Points, in no order, along strands that fork, close into loops and pass close to each other.
In the rows, zero is written as 128.
Two points are linked if the straight distance between their rows is under 128. Some points are linked to none.
suto: [167 171 130 139 133 141 126 119  73 125 114 139  87 170 131 122  38  80
 173 102 146 160 145  54 124 152 115 115 114  82 149 135 166 174 114]
nuf: [ 89 138  81 149 102  90 193 124 128 155  73 155  88 122 158 108 145 156
 155 134 138 160 118 166 112 116  98 112 110 188 162  98  89 138  94]
sav: [ 95 143 157 145 125 135  79 130 132 116  79  99 117 114 139 141  70  92
 114 101 152  73 125 176 176 164 130 135  44 155  81  67 131  97 126]
daba: [137 112 156 139 103  91 148  98 148 131 148  84 128 142 141 117 158 163
 138 113 114 176 109 125  96 152 134 124 169 124 120 147 132 152  91]
liki: [105 141 128  58 135 143  89 176  83 120 175 124 116 199  80 130 153 148
 128 119  72 131 112 111 114  94 153  84 166  99 159 179 191 146 114]
vemab: [123 132 166 162 126 103 111 105  71 118 142 134 177 135 161 122 137  55
 125 159 108 132 117 123  85 120 133 146 140  98  93 110 101 142 134]
Komu: [158 139 130 143 109 119 117 121 153 138  69 134  92 111 145 111  81 125
 165  91 133 114 110 146 126 170 102 134  98 146 130  75  90 140 111]
berir: [146 129  99 109 122 118 119 147 150 142 147 139  98 131 104 120 123 161
 154  85 117 130 108 137 157 116 133 151 152 117 135  89 125 166 114]
pugum: [110 148 114 101 140 176 126 142 168 121  96 148 110  60 103 172 135 125
  83 127 131  87 129 217 185 129 106 144 102 119  96  59 122 119 156]
Zimil: [188 131 132  96 100 165  60 140 158 134 116 136 143  91 106 118 116 168
 103  83 113  74 100 124 141 178 145 152 164  99  83 124 114 106 127]
Bere: [170 143 105 151  81 136 167  58 100 145 121 112  56 139 140 122 111 130
 147 127 136 168 134  65  76 187 125  99 162  76 127 153 140 160  88]
Luneg: [ 99  59 106 161 153 115  89  74 110 115 171 151 197 137 143 141 161  95
  83 205 152 124 117 100 102 100 116 148  93 196 146 127  96  98 171]
lirel: [136 197 148  69 125 172 138 162 114 129 130 169  75 131 100 146  67  89
 167 118 109 141 108 109 107 177 194 102 156 102  86 181 136 125 143]
zag: [ 93 121 159 144 103 129 186  98 123 146  65 117 149  56 159 107 155 115
 102 168 135 109 201 117 122 125 126 107  81 133 144 170 171 113 159]
riped: [115 143  68 121 130 133 168 119 126 118  82 184 111  41 145 128 164 113
 107 147 123 111 171 160 142 120 116 144 129 137 134 117 142 144 162]
dif: [ 88  86 131 172 154 128 105  96 123 103 172 134 192 175 150 151 149 107
  98 200 147 122 147 111 111 102 113 155  97 133 152 128  80  83 201]
faku: [110 103 105 130 188 120  90 106 132  87 219 138 160 149 102 149 172 151
 126 146 116 133 128 171 156  89 124 169 149 133 116 123 133 103 103]
Beg: [155 161  65 131 133 100 141 133 121 155 150 156 127 148 119 133 154 149
 124 109 102 193  85 129 112 156 120 116 203 144 133 151 152 128  49]
Nufub: [178 128 125 127 111 122  76 132  85 130 149 139  89 154  98 104  67 111
 134 102 106 125 108 112 114 154 119 160 156  80 125  92 124 188  82]
riv: [166 143 152 132 146  79 144 177 133 153 120 124 127 185  91 127 113 137
 117  97 154 159  90  81 114 119 114 129 151 121 184 121 140 112 113]
Lamu: [ 80 122 126 133 151 131 176 135 173 100 135 137 140  98 139 151 160 146
 133 179 161 134 205 157 122  93 137 132  94 154 135 156 157 103 195]
rogo: [132 140 144  52 139 157 105 172 112 110 162 119 123 165  75 145 133 146
 116 117  95 109 147 104 127 125 170 105 155  69 131 165 180 131 155]
rofip: [180 140 171  79 125 141  91 184  96 147 115 150 118 172 108 107 106  93
 136 112  99 118  93  90  91 152 133 109 171 108 133 164 124 125 129]
tofof: [144 157 107 105 117 151 137 160 162 156 120 130  86 131 105 127 131 180
 172  99 132 133 120  93 136 142 163 119 139 120 141 171 148 142 145]
tuseb: [148 153  75 115  98 161 135 150 179 151  86 133 111  81 140 124 159 201
 140  97 115 118 127 112 125 158 162 120 135 128 125 167 151 123 132]
miber: [135 123 102 123  71 105 164  79 157 136 131  86 100 121 146 119 132 181
 129 105 110 189  96 136  83 171 142 114 182 137 123 118 107 175  63]
zug: [173 164 100 133 135  73 147 189 140 182 101 115 129 167  89 123 113 180
 111  89 146 159  71  68 141 135 113 116 144 143 190 141 172  97  94]
podi: [117 114  74 117 141 150 102 102 136 104 127 177 153  66 127 175 166  94
  79 141 123  92 122 140 171 118 104 176 150 140 114  94 103 121 145]
beped: [130  92 108 150 106  94 125  77 115 114 160 128 136 129 143 125 164 102
 105 137 103 144  87 154 119 122 121 152 175 155 116  88  94 164  75]
giba: [135 157 133 150 148 186  93 122 126 143 104 127 136  72 107 157  86  88
  66 115 131  97 119 145 179 153 100 159 140  83  68  66 139 139 140]
duda: [ 88 125 100 157 110 139 130  74 135 103 131 122 111  78 155 169 121  98
 109 149 132 102 124 152 199 104 120 169 103 113 107  39 113 158 136]
vusu: [ 96 107  47  75 102 155 168  95 177 111 111 128 143  43 141 144 155 191
 120 120 109 146 144 176 161 126 136 132 151 173 121 122 125 135 118]
pide: [ 78 105  64 105 156 120 111 131 180 133 147 136 139 136 124 176 156 158
 157 112 131 123  80 193 168  97 117 123 110 217 136  83  98 112 107]
vog: [124 112 192 159 111 112 113  94 142 133 131  77 136 147 147 113  91 104
 156 103 142 147 138  93 111 145 131 128 112 130 115 110 100 144 112]
Ner: [108  88 102 161 136 125  92  85 119 111 154 171 171 105 138 163 165  81
  83 171 146  96 129 122 138  95 114 172 121 161 112 111  95 128 162]
rugu: [145 150 151 136 130 130 100 138  53 117 127 150 144 135 135 128 105  58
 140 125 104 118 135 108  97 145 132 147 155  63  91 118 119 148 120]
tos: [ 87 158 157 133 134 131 166 154 153 135  99 116  98 117 146 138 149 172
 139 145 152  99 180 180 150 132 158 131  62 119 114 143 166 108 153]
Kibu: [ 92 110 104 127 184 139 143 140 181  80 145 122 159 136 134 153 160 185
 139 175 150 131 189 142 142 105 132 132 127 124 155 181 151  74 188]
nula: [162 144 137 136 127 144  66 119  94 124 117 123 129 123 126 106  57  89
 128  98 112 111 127  98 126 172 133 153 147  65  92 100 127 156  98]
rugik: [141 107 124 126 153 121 106 152 105 139 168 136 163 212 120 127 164 133
 119 115 106 125 119  85 147  98 101 111 179  92 175 146 178 124 146]
foz: [101  85  35  77 104 129 187  56 152  92 149 136 133  71 155 117 157 147
 112 145  95 155 130 163 169  99 123 131 175 176 127 128 115 163 104]
Gaf: [139 152 129  73 143 122 102 221 106 152 161 153 111 179  73 117 100 144
 132 100  98 160  55 110 108 137 155  99 179 147 128 177 133 129  91]
rire: [143 149 210 143 114  84 179 126 105 158 142 116 155 180 156 123 134  77
 120 151 165 197 108 108  69 103 121 121 145 116 162 142  83 105 117]
tedug: [ 81 104 143 141  82 103 177  99 132 152  73 124 129  77 163 109 162 143
 110 166 118  97 195 140 134 143 137 134  62 180 139 131 164 111 127]
bevi: [115 103 116 146  95 103 175  53  95  92 139 124 135  81 167 114 135  76
  84 167 108 150 167 125 125 124 152 138 164 116  92 128 125 191 124]
larib: [146 123 108  98 177 137  91 162 128 126 183 122 157 157  92 131 154 162
 145 104 105 123 115 138 142 118 138 126 165 123 116 160 149 105 108]
navu: [142 149 163  67 127 153  80 153 133  99 150  97 115 103 107 116  59 138
 127  80 108 115 116 171 123 170 178 132 141  84  55 112 130 131 100]
lenog: [169 158  78  85  84 155 103 141 127 138 132 146  58 141  95 123  90 161
 150  92 106 148 125 100 142 125 130 137 154  88 140 106 136 188 112]
sadab: [134 149 142 139 148 158 138 147 147 128 111 157 138  59 125 155 132  96
  86 135 144 112 165 161 145 139 123 135 135 116  80 130 139 123 181]
durog: [138 114 160 123 102 140  91  98 113 108 115  89 177  85 132 130 154 128
 116 128  65 110 138 147  82 175 144 138 165  95  76 146 118 131  98]
lofi: [117 147  73 111  87 131 112 114 137 168  41 151  79 122 160  96 153 198
 146 112 120  80 116 172 146 171 127 145 112 131 145  90 121 121  90]
sab: [169 198  73 107 107 173 142 140 107 136  78 175  57  97 126 148  84 104
 147 120 117 139 172 128 138 161 127 121 132 100 112 109 151 151 149]
Rab: [140 117 103 147 123 111 189  94 137 109 168 139 120 124 155 130 180 149
 140 159 141 146 151 101 149  94 133 134 156 117 144 159 155 171 154]
bug: [135 144 157 169  94 106 165 109 117 162  84 130 109 120 165 103 103  83
 151 127 153 173 138 118  93 108  96 107  80 183 147 107  73 120 105]
fanan: [150 143 148 119 123 136 150 134 140 133  99 144 113  89 142 134 125 110
 157 116 126 136 143 109 110 149 140 121 129 125 106 159 109 122 151]
gelub: [144 140 127 140 159 143 123 174 137 153  90 135 138 144 114 115 165 177
 146 111 129  88 118 116 152 118 115 120 102 145 153 170 143  89 146]
piru: [106 104 158 175 132 110  85  82  97 131 149 123 160 142 135 134 114  60
 118 140 129 113 111 118 115 125 129 168 111 123  84  76  75 140 124]
tulis: [150 116 100 161 120 122  83 130  96 137 141 145  93 155  94 114  95  95
 120 110 140 108  87 104 156 121 105 164 143  96 144  40 113 183 114]
Tok: [141 167 190 137 153  78 151 196 143 160 132 112 107 160 107  96  68 146
 131 106 201 148  91 118 123  83 122 114  67 150 175  99 112 115 108]
medon: [121 161 140 145 125 117 155 149 134 126 121 126  87 123 132 123 127 140
 173 119 143 112 164 136 158 103 151 132  83  98 130 116 158 151 151]
Nosar: [115 116 156 149 124 148 104  91 109 127 111  89 179  91 154 135 132 112
  81 140 100 102 151 108 111 165 130 132 174  62  83 135 129 131 146]
rodod: [138 143  91 142 171  82 142 142 158 166 156 145 144 147 117 144 146 138
 129 113 130 186  94 120 137 127 100 123 184 167 129 136 156 101  88]
zok: [135 155 140 162 167 179 120 163 134 148  93 157 151  81 107 146  94  77
  78 123 148 104 144 146 170 155 110 124 116  86  71  97 164 133 180]
fana: [105  96 144 152 139  89 116 102 134 116 179 141 176 160 133 139 174 106
 111 142 133 159 116 145  89 110 121 153 128 195 124 122  89 113 117]
fopo: [136 106 154 157  86  99 148  60 126 133 112  91 115 121 160 107 100  92
 140 118 119 175 138 109  82 161 124 117 133 156 115 100  90 159  82]
fupa: [105  70 130 147 109 105 116  74 110 102 180 116 183 138 139 134 173  98
  95 181  98 138 121 148  92 110 139 159 140 177 107 113 106 144 102]
Vovu: [115 119 126 133 111 123  94 100 140 112 144 120 113 114 128 146 102  88
 142  98 134 110 119 151 177 119 129 166 107 117 100  43  95 157 128]
fizu: [136 108 140 159 164 120 115 145 155 150 108 137 162 168 124 120 168 153
 134 120 157 105 105 129 143 107  84 123  92 185 156 150 110  63 145]
nud: [107 120  45 136 103 110 186 118 136 162  76 145 108  81 155  96 160 161
 148 118 117 152 128 151 116 130 110  98 128 201 166 156 112 135  97]
rikit: [131 153  88 130 105 137 112 140 153 150  70 151 101  95 141 113 171 191
 127 105 120  68 135 156 169 155 146 149 108 124 131 126 152 121 124]
Ninup: [166 162  57 114 114 133 141 124  77 121 156 167 111 140 117 132 172 133
 136 135  70 171  80 139  86 139 130 132 198 116 131 156 154 156  60]
goro: [140 131 120 111 141 109 125 198 145 151 149 147  77 143  93  92  90 153
 157  82 143 123 100 120 133  99 140 123 117 155 147  91 128 169 124]
biti: [124 148 190 105 142 107 167 175 105 140 172 132 168 209 147 126 142  92
 116 147 160 170  88 119  77  93 111 112 143 104 180 156  93  78 134]
sop: [ 88  63 158 158 118 147 139  82 134 119 112  73 197  94 164 152 134 127
  78 167 116 103 183 107 111 158 129 113 161  79 110 152 135 113 184]
rep: [ 93  97  93 145  81  99 198  80 121 134 119 156 106 104 183  96 159 115
 125 180 132 139 150 157 134  82 128 127  66 207 164  99 117 154 128]
Zos: [124 143 160 120 166  74 134 172 101 120 201 132 177 210 119 122 157 121
 116 135 134 167  92 150  77  96 134 120 130 118 147 142 122 107 120]
Vam: [153 175 107 120 107 148 143 149 121 137 116 144  86 117 109 147 126 136
 144 121 124 117 166 107 177 117 141 140 120  71 139 124 187 179 166]
zileg: [154 150  67 135 149 132 122 163 144 168  97 175 115 125 119 118 165 165
 153  95 111 113 110 121 145 125  97 130 141 170 152 136 150 119 123]
Tul: [107  81 124 155 143  95 128  83 117  80 183  84 214 171 157 124 179 139
 116 196  94 140 116 174  74 111 104 105 149 152 134 167 170 103 104]
Nuz: [119  94 144 152 139 116 170 116 139 154 114 129 193 135 158 105 169 127
 115 174 171 140 140 109 107  75  89 110  90 209 192 172 111  67 135]
sinu: [105 111 139 113 173 116 146 152 147 138 176 122 177 196 157 138 161 141
 140 141 126 159 117 120 112 118  91  87 173 118 174 194 149  63 119]
zibop: [102 104 187 127 100 101 158  98 128 119 162  91 143 143 143 128 156 120
 165 137 105 181 133 146  61 131 159 118 138 151  92 140 113 150  88]
Bek: [162 179 145 171 133 125 142 126  80 130 110 141  95 170 157  94  56  67
 166 118 180 168 141  83 120 116  93 128  74 111 152 107 129 145 119]
Fipi: [143 112 177 149 131 119 137 145 136 155 123  85 120 162 128 116 131 146
 155 109 162 113 116  88 133 124 111 117 113  84 174 131 144 137 149]
vake: [113 136 125 181  91  89 184  81 112 134 120 151 119 113 181 100 150  90
 139 177 153 149 160 128 134  79 115 132  66 155 152 117 119 158 152]
zut: [140 107 200  77 156 143 118 212 115 125 161  90 119 194 113  97  92 158
 133 109 131 112  69 106  90 139 149  72 161 113 140 181 101  73 118]
Fod: [ 89  91 106 140 142 113 114 122 179 136 131 129 139 132 128 151 162 157
 138 124 129 127 116 166 130 107 109 124  89 238 131 114 113  88 119]
gamom: [138  94 197 120 160 135 113 185 141 119 147  81 139 191 119 109 110 152
 144 107 146 107 115 118 120 119 136  91 118 124 137 160  84  75 154]
nipal: [109  88 139 159  96 132 164  58 101 124 104 102 168  71 159 121 101  59
  89 149 116 158 183  90 125 137 142 113 126 140  95 118 136 155 136]
gifub: [115 112 144 106 144 150 147 143 179 117 131  95 138 108 123 147 144 183
 154 117 133 136 159 128 120 140 163 113 130 155 101 187 120 104 160]
Fazu: [101 101 112 181 130 118 113 104 141 114 135 122 126 119 130 151 182 146
 125 156 145  72 128 130 178  98 106 165  92 132 136 104 144 139 148]
tur: [ 99 138 186 111 137  90 164 152 133 125 168  93 138 175 128 133 126 136
 161 129 137 190 100 138  65 121 163 113 143 132 124 156 103 135  81]
mudu: [121 101 165 115 136 131 139 164 117 135 161 101 135 198 149 127 145 138
 139 101 126 117 123  74 119 117 100 110 156  59 198 156 145 118 159]
saluk: [160 155 162 111 138 134 103 161  84 125 123 159 135 140 133 125 140  80
 155 127  84 126 112 133  62 144 150 132 167 103 105 155 103 135 113]
bevu: [ 85  97 129 171 105 148 101  98 135 141  62  82 132  69 140 173 144 131
  83 155 127  62 156 148 158 168 130 140  71 144 102  85 146 113 131]
sog: [147 176 157 115 141  62 172 215 131 150 135 118 129 175  91 128  87 138
 124 100 186 173  81  94 115  90 126 132 117 166 177 128 115  91 110]
Labi: [111 118  50 133 146 123 110 111 163 132 148 153 130 126 124 146 172 156
 147 125 139 105  94 175 192  93  98 149 125 162 153  75 122 128  96]
buris: [144 103 204 143 158 126 100 143 134 128 124 113 154 173 131 113 106 105
 137 114 150  99 103 114 115 133 125 123 100 141 104 130  64  86 154]
Dofi: [153 122 118 194 128 112 159 116 112 162  60 140 128 124 161  95 190 141
 123 149 131 108 122  89 132 120  81 124 125 130 190 151 149 123 139]
domap: [159 148 180  94 119 104 117 159  68 138 131 141  95 210  84 111  62  98
 127 131 121 159 101  74  80 134 124  89 150  74 185 138 154 154  86]
kip: [133 117  77 143 103  94 160  87 144 114 145 136  96 142 143 136 149 137
 124 122 134 167  77 166 156 124 101 144 184 144 137  62  88 175  92]
zabo: [121 151 208  90 157 101 145 211 112 131 169 103 136 195 115 108 101 121
 152 118 136 155  63 128  61 116 159  93 139 119 133 164  98 101 101]
Gug: [ 74 160 118 114 151 139 180 185 160 130 112 154 112  95 139 147 154 175
 148 144 143 125 185 177 136 108 161 139  88 158 111 169 154 110 167]
Bim: [151 169  87 149 102 153 163 110 101 138  71 161  93  54 143 135 120  98
 108 131 131 135 185 117 142 162 114 119 125  80 113 129 167 153 159]
zerag: [124  91  71 153 147  85 168  62 140 121 171 161 163 129 165  98 165 117
  98 184 157 164 132 125 139  77 105 126 130 206 152 161 155 145 140]
dav: [127 147  83 143 165 112 135 182 163 174 137 152 137 135 116 129 142 164
 157  89 139 151  91 134 150 116 106 112 137 194 142 141 139 108  99]
Tipud: [133 168 130 146 111 143 187 114 124 151  51 142 107  75 157 121 146 115
 133 145 141 120 184 103 121 141 137 112 111  90 147 163 175 130 160]
zer: [116 137  92 114  94 138 111  97 144 134  56 127  96 108 140 123 117 153
 166 121 124  95 104 169 148 159 115 125 112 136 132  48 101 136 107]
Radif: [146 128  76 126  84 125 129  94 146 123 133 115  80 130 136 123 119 162
 153 111 128 142  99 151 161 132 105 144 150  99 143  49 105 187  98]
Kilas: [146 126 140 188 110 125 136  72 108 131  71 113 125 118 175 102  68  80
 149 104 144 162 146  93 112 156  92 119  87 166 121  93  95 148  94]
roka: [120 123 105 101 128 148 159 111 160 117 117 163 137  27 131 151 149 126
  75 140 127 137 174 168 132 127 129 144 158 137 103 127 140 137 160]
rakav: [142 180 140 167 125 130 133 104 108 116  53 107 107 116 180  96  52 102
 168  96 162 138 153 116 130 164 108 128  58 141 131 117 145 138 110]
laf: [103  65  51  89  94 106 207  79 139 109 141 135 130  68 142 110 143 114
 112 144 107 167 167 144 132 105 148 123 155 200 135 167 122 178 125]
bok: [138 144 185 155 105 101 189 122 142 161 111 108 137 137 153 117 136 107
 141 150 182 189 126 108  91  93 108 116 106 168 164 142  96 118 115]
Dar: [ 96 102 142 137 169 119  94 110 121  79 200 148 175 160 113 148 154 113
 102 176 145 123 161 160 124  90 145 164 109 111 114 134  92 112 183]
zitop: [111  84 101 140 148 113 112  67 132  82 205  89 186 137 144 123 177 169
 122 198  93 138 127 173 130 106 112 134 163 148 109 161 167 126  73]
belit: [158 139 139 104 152 181 116 176 157 123 131 134 129 103  70 152 119 166
  92 106 130  97 139 158 157 147 144 120 136 100  90 138 145 100 186]
Toko: [114 126 188 128 160  82 105 170 114 123 203 129 140 193 109 102 124 106
 127 117 143 146 105 153  81  87 145 123 114 114 116 112  83 119 135]
ped: [100 171 102  81 113 139 137 144 128 118 153 138 109 105 126 139 147 156
 159 112  86 165  99 151  76 169 174 127 186 134  93 169 102 154  73]
papus: [165 145 138 119  94 113 109 143  58 142 129 136  93 211  93 124 119 100
 120 146  97 149  99  76  83 139 108 115 176  65 172 149 166 176 100]
fosa: [146 147 174 107 118 133  81 132 113  99 138  93 138 115 113 119 119 126
 139 110  83 103 118 174  95 163 160 149 145  81  66 131 113 134 105]
mugun: [132 185 172 164 117 124 169 123 105 135 108 116 112 146 180  93 102  79
 180 135 185 160 148 102 134  93 120 125  53 110 159 129 132 137 129]
raliz: [103 100 107 147 134 119 135 100 160 130 131 142 145 109 144 141 179 153
 142 128 132 116 145 140 142 104 119 148 104 182 136 125 124 122 141]
ruga: [120 154 163 170 119 128 174 100 126 130 111 124 135 115 183 130 130  88
 153 159 157 142 174 108 133  96 127 130  76 108 136 130 144 135 182]
git: [ 81 114 172 184 131 149 128 101 125 121  98  79 182 119 156 153 107  86
 112 144 149 124 176 110 145 125 127 125  60 124  97 105 135 107 182]
dogid: [175 160 134 142  98 148 148  94 104 152 121 120  67 163 121 117  55 124
 178 123 152 161 136  48  92 177 113 100 131  70 158 157 163 151  89]
bivum: [130 149 167 119 156 107 124 199 133 145 144 134  70 142 107  84  64 134
 158  92 170 111  97 141 137  85 143 109  63 164 140  85 118 134 126]
soga: [ 96 158 103 101 106 162 102 110 136 118  62 139 112  57 131 175 128 123
 101 141 130  84 100 193 193 149 105 152 100  95 103  30 116 131 124]
mazo: [159 134 102 136 104 140 148 120 118 123 153 132 100 132 130 135 159 141
 144 131 122 148 139  93 155 124 144 144 162  68 138 142 163 180 135]
Lezof: [111 105 109 124 133  96 198  85 148 109 180 147 146 135 177 109 170 119
 130 178 158 178 142 110 110  79 137 124 132 165 150 184 141 147 159]
vipa: [136 118 129 101 155 135 105 156  81 101 169 133 155 169  97 143 163 130
 124 131  99  98 152 113 143 102 134 138 172  55 141 141 167 127 155]
mure: [151 156 130  92 140 120 127 168 109 133 138 158 113 136 126 125 136 118
 159  95 110 163  95 130  77 152 157 135 174 142 101 161  88 133  99]
Gen: [150 165 113 111 126 127 105 181 115 153  75 177  65 129 114 106 101 134
 153 106 128  65 137 154 164 137 130 145  92 127 133  95 146 139 139]
musi: [100  61 132 122 159 143 113  95 149  72 156 116 200 115 124 146 154 143
  94 181 115 131 190 134  99 137 134 126 151 168 119 174 124  86 164]
ziza: [ 79  90 179 159 128 154 133  96 126 120 108  61 210 119 159 158  93  85
  80 168 125 118 190  95 113 147 121 112 122 108  90 119 127  90 180]
sumu: [166 134  94 147  72 136 170  73 126 145 100 117  80  87 159 106 146 146
 130 112 127 148 141  67 100 173 127  96 151  97 142 165 134 154 120]
Paro: [142  91 100 121  60 115 167  53 117 123 121 101  83 107 155 100 111 115
 125 125 106 182 134 144  93 158 124 111 170 146 116 106  88 177  77]
foro: [110 131 142 119 144 133 175 141 140 133 117 156 166 105 155 121 161 120
 139 166 164 146 156 120 102  73 121 124  95 197 153 193  92  83 164]
dop: [162 172  72  84  78 158 136 115  57 116 149 181  57 147  96 150 134 132
 142 140  58 162 103 130  95 142 135 150 186  76 124 130 135 171  79]
tof: [127  90 151 132 164 148  50 135 138  89 155 117 135 119  84 170 128 112
  87 117 125  69 115 148 155 146 137 164 122 124  70  98  79  90 143]
vil: [125 117 144 162 133  97  93 123 133 137 157 126 105 148 105 117 110 102
 151 102 153 110 108 116 149 104 122 147 100 109 127  63 106 156 137]
Nove: [142 131 138  93 168 135 108 219 138 148 158 128 131 175  86 106 106 188
 135  84 133 139  73  86 132 118 131  82 149 158 142 171 145 107 125]
voz: [169 139 110 124 100 169  95 117 151 136  84 138 136  49 124 140 129 143
  79 103 103  97 143 130 144 172 117 150 155 101  96 108 120 128 141]
Nep: [138 124 138 103 174 128 113 160 128 132 161 133 180 174 122 123 175 143
 139 111 100 140 110 139  99 134 117 102 187 119 133 194 133  83 104]
lib: [114  66  69 132  91  98 188  65 128 121 140 150 143  91 158  93 151  92
 100 174 138 143 149 138 136  82 129 132 109 210 155 134 123 168 149]
vupu: [135 162 110 123 163 101 136 214 162 173 133 110 135 153  90 123 105 190
 138  73 142 171  75  99 144 140 119  97 134 165 148 159 155  94  94]
ruziv: [137  81 131 143 197 143  61 138 152  88 159 125 156 160  74 154 144 147
 108 128 135  85 129 145 155 123 142 133 109 154 110 140  78  63 156]
nufa: [122  57 142 112 144 124 132  96 132 121 127 126 202 112 141 114 164 122
 107 150 114 137 160 110  90 121 110 103 160 182 141 194 108  83 140]
zoza: [ 92  86 140 161 109 132 138 106 151 123  99  98 151  84 131 150 158 151
 104 176 127  80 189 145 132 139 128 133  54 175 125 114 143 104 149]
Vof: [102 111 163 169 153 142  66 138 127 117 106  88 120 125 112 169  88  87
 103 133 159  57 129 154 164 132 149 125  30 143  78  91 104  79 157]
vel: [105  85 111 148 179 122  87  93 124  57 202  93 188 160 123 137 173 170
 121 182 105 119 148 172 136 110 125 145 149 100 124 154 156 102 110]
lapof: [120 162  84  85 150 139 116 173 132 126 187 141 140 137 108 135 156 171
 167 100  94 164  91 149 122 129 163 132 180 127  95 167 142 133  65]
mopit: [161 168  74  62  60 174  97 113  95 124 152 155  43 149  79 140  74 140
 136 124  85 160 135 110 120 150 146 145 159  52 112 115 148 181  88]
toka: [152 157 146  83 104 166 117 180 143 149 116 113  83 137  95 103  71 165
 160 101 125 109 128  73 135 135 165  91 111  97 149 163 182 146 147]
megap: [121 129 134 147 100 178 112 104 178 144  72 101 139  35 125 151 124 130
  62 123 121  86 144 161 147 176 110 134 107 127  92  91 145 120 140]
besev: [122 112 184 163 168 137  93 145 130 111 122 112 139 150 117 132 102  99
 126 139 160  75 130 137 147 113 140 124  54 136 106 116  88  76 192]
maso: [110 160 174 158 150 128 142 118 124 113 119 101 155 130 163 132  79  78
 139 124 162 141 173 113 153 115 135 118  68  97 108 119 143 115 175]
foge: [138 144 128  76 101 137  86 154  51 125 138 142 107 198  84 122 139 114
 117 128  76 131 116  96 115 105 141 118 183  70 170 166 180 175 122]
zerif: [131 150 152 171 126 125  93 120 119 135  60 124 118  98 157 112  69  90
 152 107 140  90 129 129 149 168 108 139  71 145 101  98 123 124 118]
tevi: [ 95 116  74 132 123 130 111 111 145 114 134 127  97 114 131 154 179 164
 132 130 137  75 104 173 210 106 117 175  86 119 149  66 144 138 115]
mutus: [128 122  47 123  89 121 168  91 118 140  60 158  86  56 151 105 147 138
 131 129 123 125 162 166 133 128 116 115 135 147 148 131 109 141 129]
kere: [121  58 135 125 131 105 163 101 135 146 136 124 198 135 132 104 156  97
  92 159 142 169 132 103  86 101 108 105 135 226 169 173 109  79 118]
zozas: [134 177 160  53 117 169 124 182  99 144 135 166  71 164  78 120  56 122
 167 127  94 139  76  74 105 150 182  85 160 133 132 201 127 134 121]
merok: [129 139 103  89 125 142  72 181 110 146 104 160  65 124  92 101 112 167
 123 100 111  37 119 156 193 114 144 141  92 137 150  67 162 137 122]
zafu: [116 117 168 128 118 126 154  82 126 112 107 107 149  89 154 130 123  73
 122 132 122 156 178 103 101 147 152 114 130 127  98 145 109 131 142]
rezus: [119 102 151 175 162  97 109 115 150 143 158 135 178 177 118 144 167 120
 109 127 160 129  90 126 123 103  98 141 110 172 161 120  95  85 135]
Ris: [131 121 136 145 165 172 119 152 171 112 121 147 158  83  92 168 158 147
  66 146 145  85 162 172 152 139 114 148 127 113 107 128 147 102 182]
limez: [ 94 111 152 156 152 129 122 119 121  91 176 113 158 129 120 157 129 101
  99 161 150 114 175 141 141 103 152 157 119  66  94 113 131 134 184]
mipuv: [119 120 106 145 101 129 152  74 116 100 137 139 126  68 159 144 134  87
 104 147 125 134 152 147 156 112 130 159 152 107  97  85 111 166 146]
dad: [164 145 169  56 121 150  85 179  86 148 105 155  78 185  87 115  48 109
 131 126 109 127  89  60 104 131 144  76 148 125 154 192 144 140 139]
dabon: [112  96 146 122 174 135 127 137 158  96 152 105 172 149 122 146 150 170
 135 138 125 135 178 134 126 134 144 125 145 127 127 175 119  82 165]
rek: [115 103 206 164 129 116 116 116 140 133 141  44 132 172 135 100  85 138
 150  96 164 111 126  84 125 136 119 110 103  74 147 102 124 133 131]
ridi: [165 151 168  92 114 143 124 159 113 158 102 120  70 176  99 100  52 147
 165 122 143 119 114  48 121 115 133  76  96  95 193 156 174 171 121]
Dobal: [158 132 151 136 114 116 117 165 113 164  93 107  94 171 104  88 104 169
 143 114 149 106 112  58 144 105 112  94 103  93 203 117 187 165 133]
Gofen: [109 126 113 106 124 139  60 162 148 125  98 131  78 118 110 139 123 156
 137 105 137  24  79 182 173 141 140 138  82 140 131  77 118 111 111]
nafil: [169 125 141  86 133 177  62 166 142 114 148 105 139 113  63 122 110 176
  71  91 107  76 129 125 156 159 160 139 150  65  85 135 148 100 145]
megas: [164 181 143 105 129 154 135 123 118 122 114 150  86 110 136 131  68  86
 174  97 132 154 138  96 111 178 159 110 141 102 101 158 132 136 123]
zefa: [124 155  98 110 129 178  80 111 128 110  89 122 118  72 120 148  63  95
 104  99 125 100 100 167 193 169 106 156 118  87  95  30 114 136 117]
maka: [101  98 132 136 162  96 141 121 127 113 165  93 204 175 159 130 168 137
 131 176  98 153 111 158  70 125  86  77 162 127 157 186 152  60  91]
Kom: [129 131 162  92 120 143 115 150 174 118 138  85 110  99 117 137  81 147
 142  80 124 127 138 162 133 165 178 127 122 138  59 131 106 123 134]
sol: [133 127  83  98 142 165  97 137 163 111 126 153 134  69  93 172 152 148
 101 105 119  76 109 170 191 128 105 166 130 127 107  85 113 102 141]
Fefe: [162 165  76 114 116 145 113 155 115 135  85 177  76 119 114 129  80 111
 159 104 118 110 136 149 166 132 106 145 129 107 126  71 118 152 141]
Gapuv: [121  98 134 103 165 139  82 133 139  84 187 122 146 121  95 159 154 155
 102 121 101 105 131 175 149 117 144 183 144 119  86 113  96 106 125]

A piece is all that can be reached along the links. How many separate loops has the piece of each point below (a circle has one, a figure eight two, a Y none), and how many tips (points with one link)?
belit | loops 0, tips 3
kere | loops 0, tips 5
bivum | loops 2, tips 1
buris | loops 2, tips 2
pide | loops 1, tips 0
mipuv | loops 1, tips 2

How many points has the smallest loop of links through each point below? Write none if it is on no loop.
miber | 16
fana | 17
Fazu | 6
nipal | 18
mopit | 15
voz | none

A tip is a point with one link. Name the tips that can be reached along the links from each point below, in the order of the rows.
zag | nuf, limez, Gofen
Dobal | domap, Toko
Bek | vusu, gifub, sumu, foro, Kom
goro | Gaf
duda | piru, ruziv
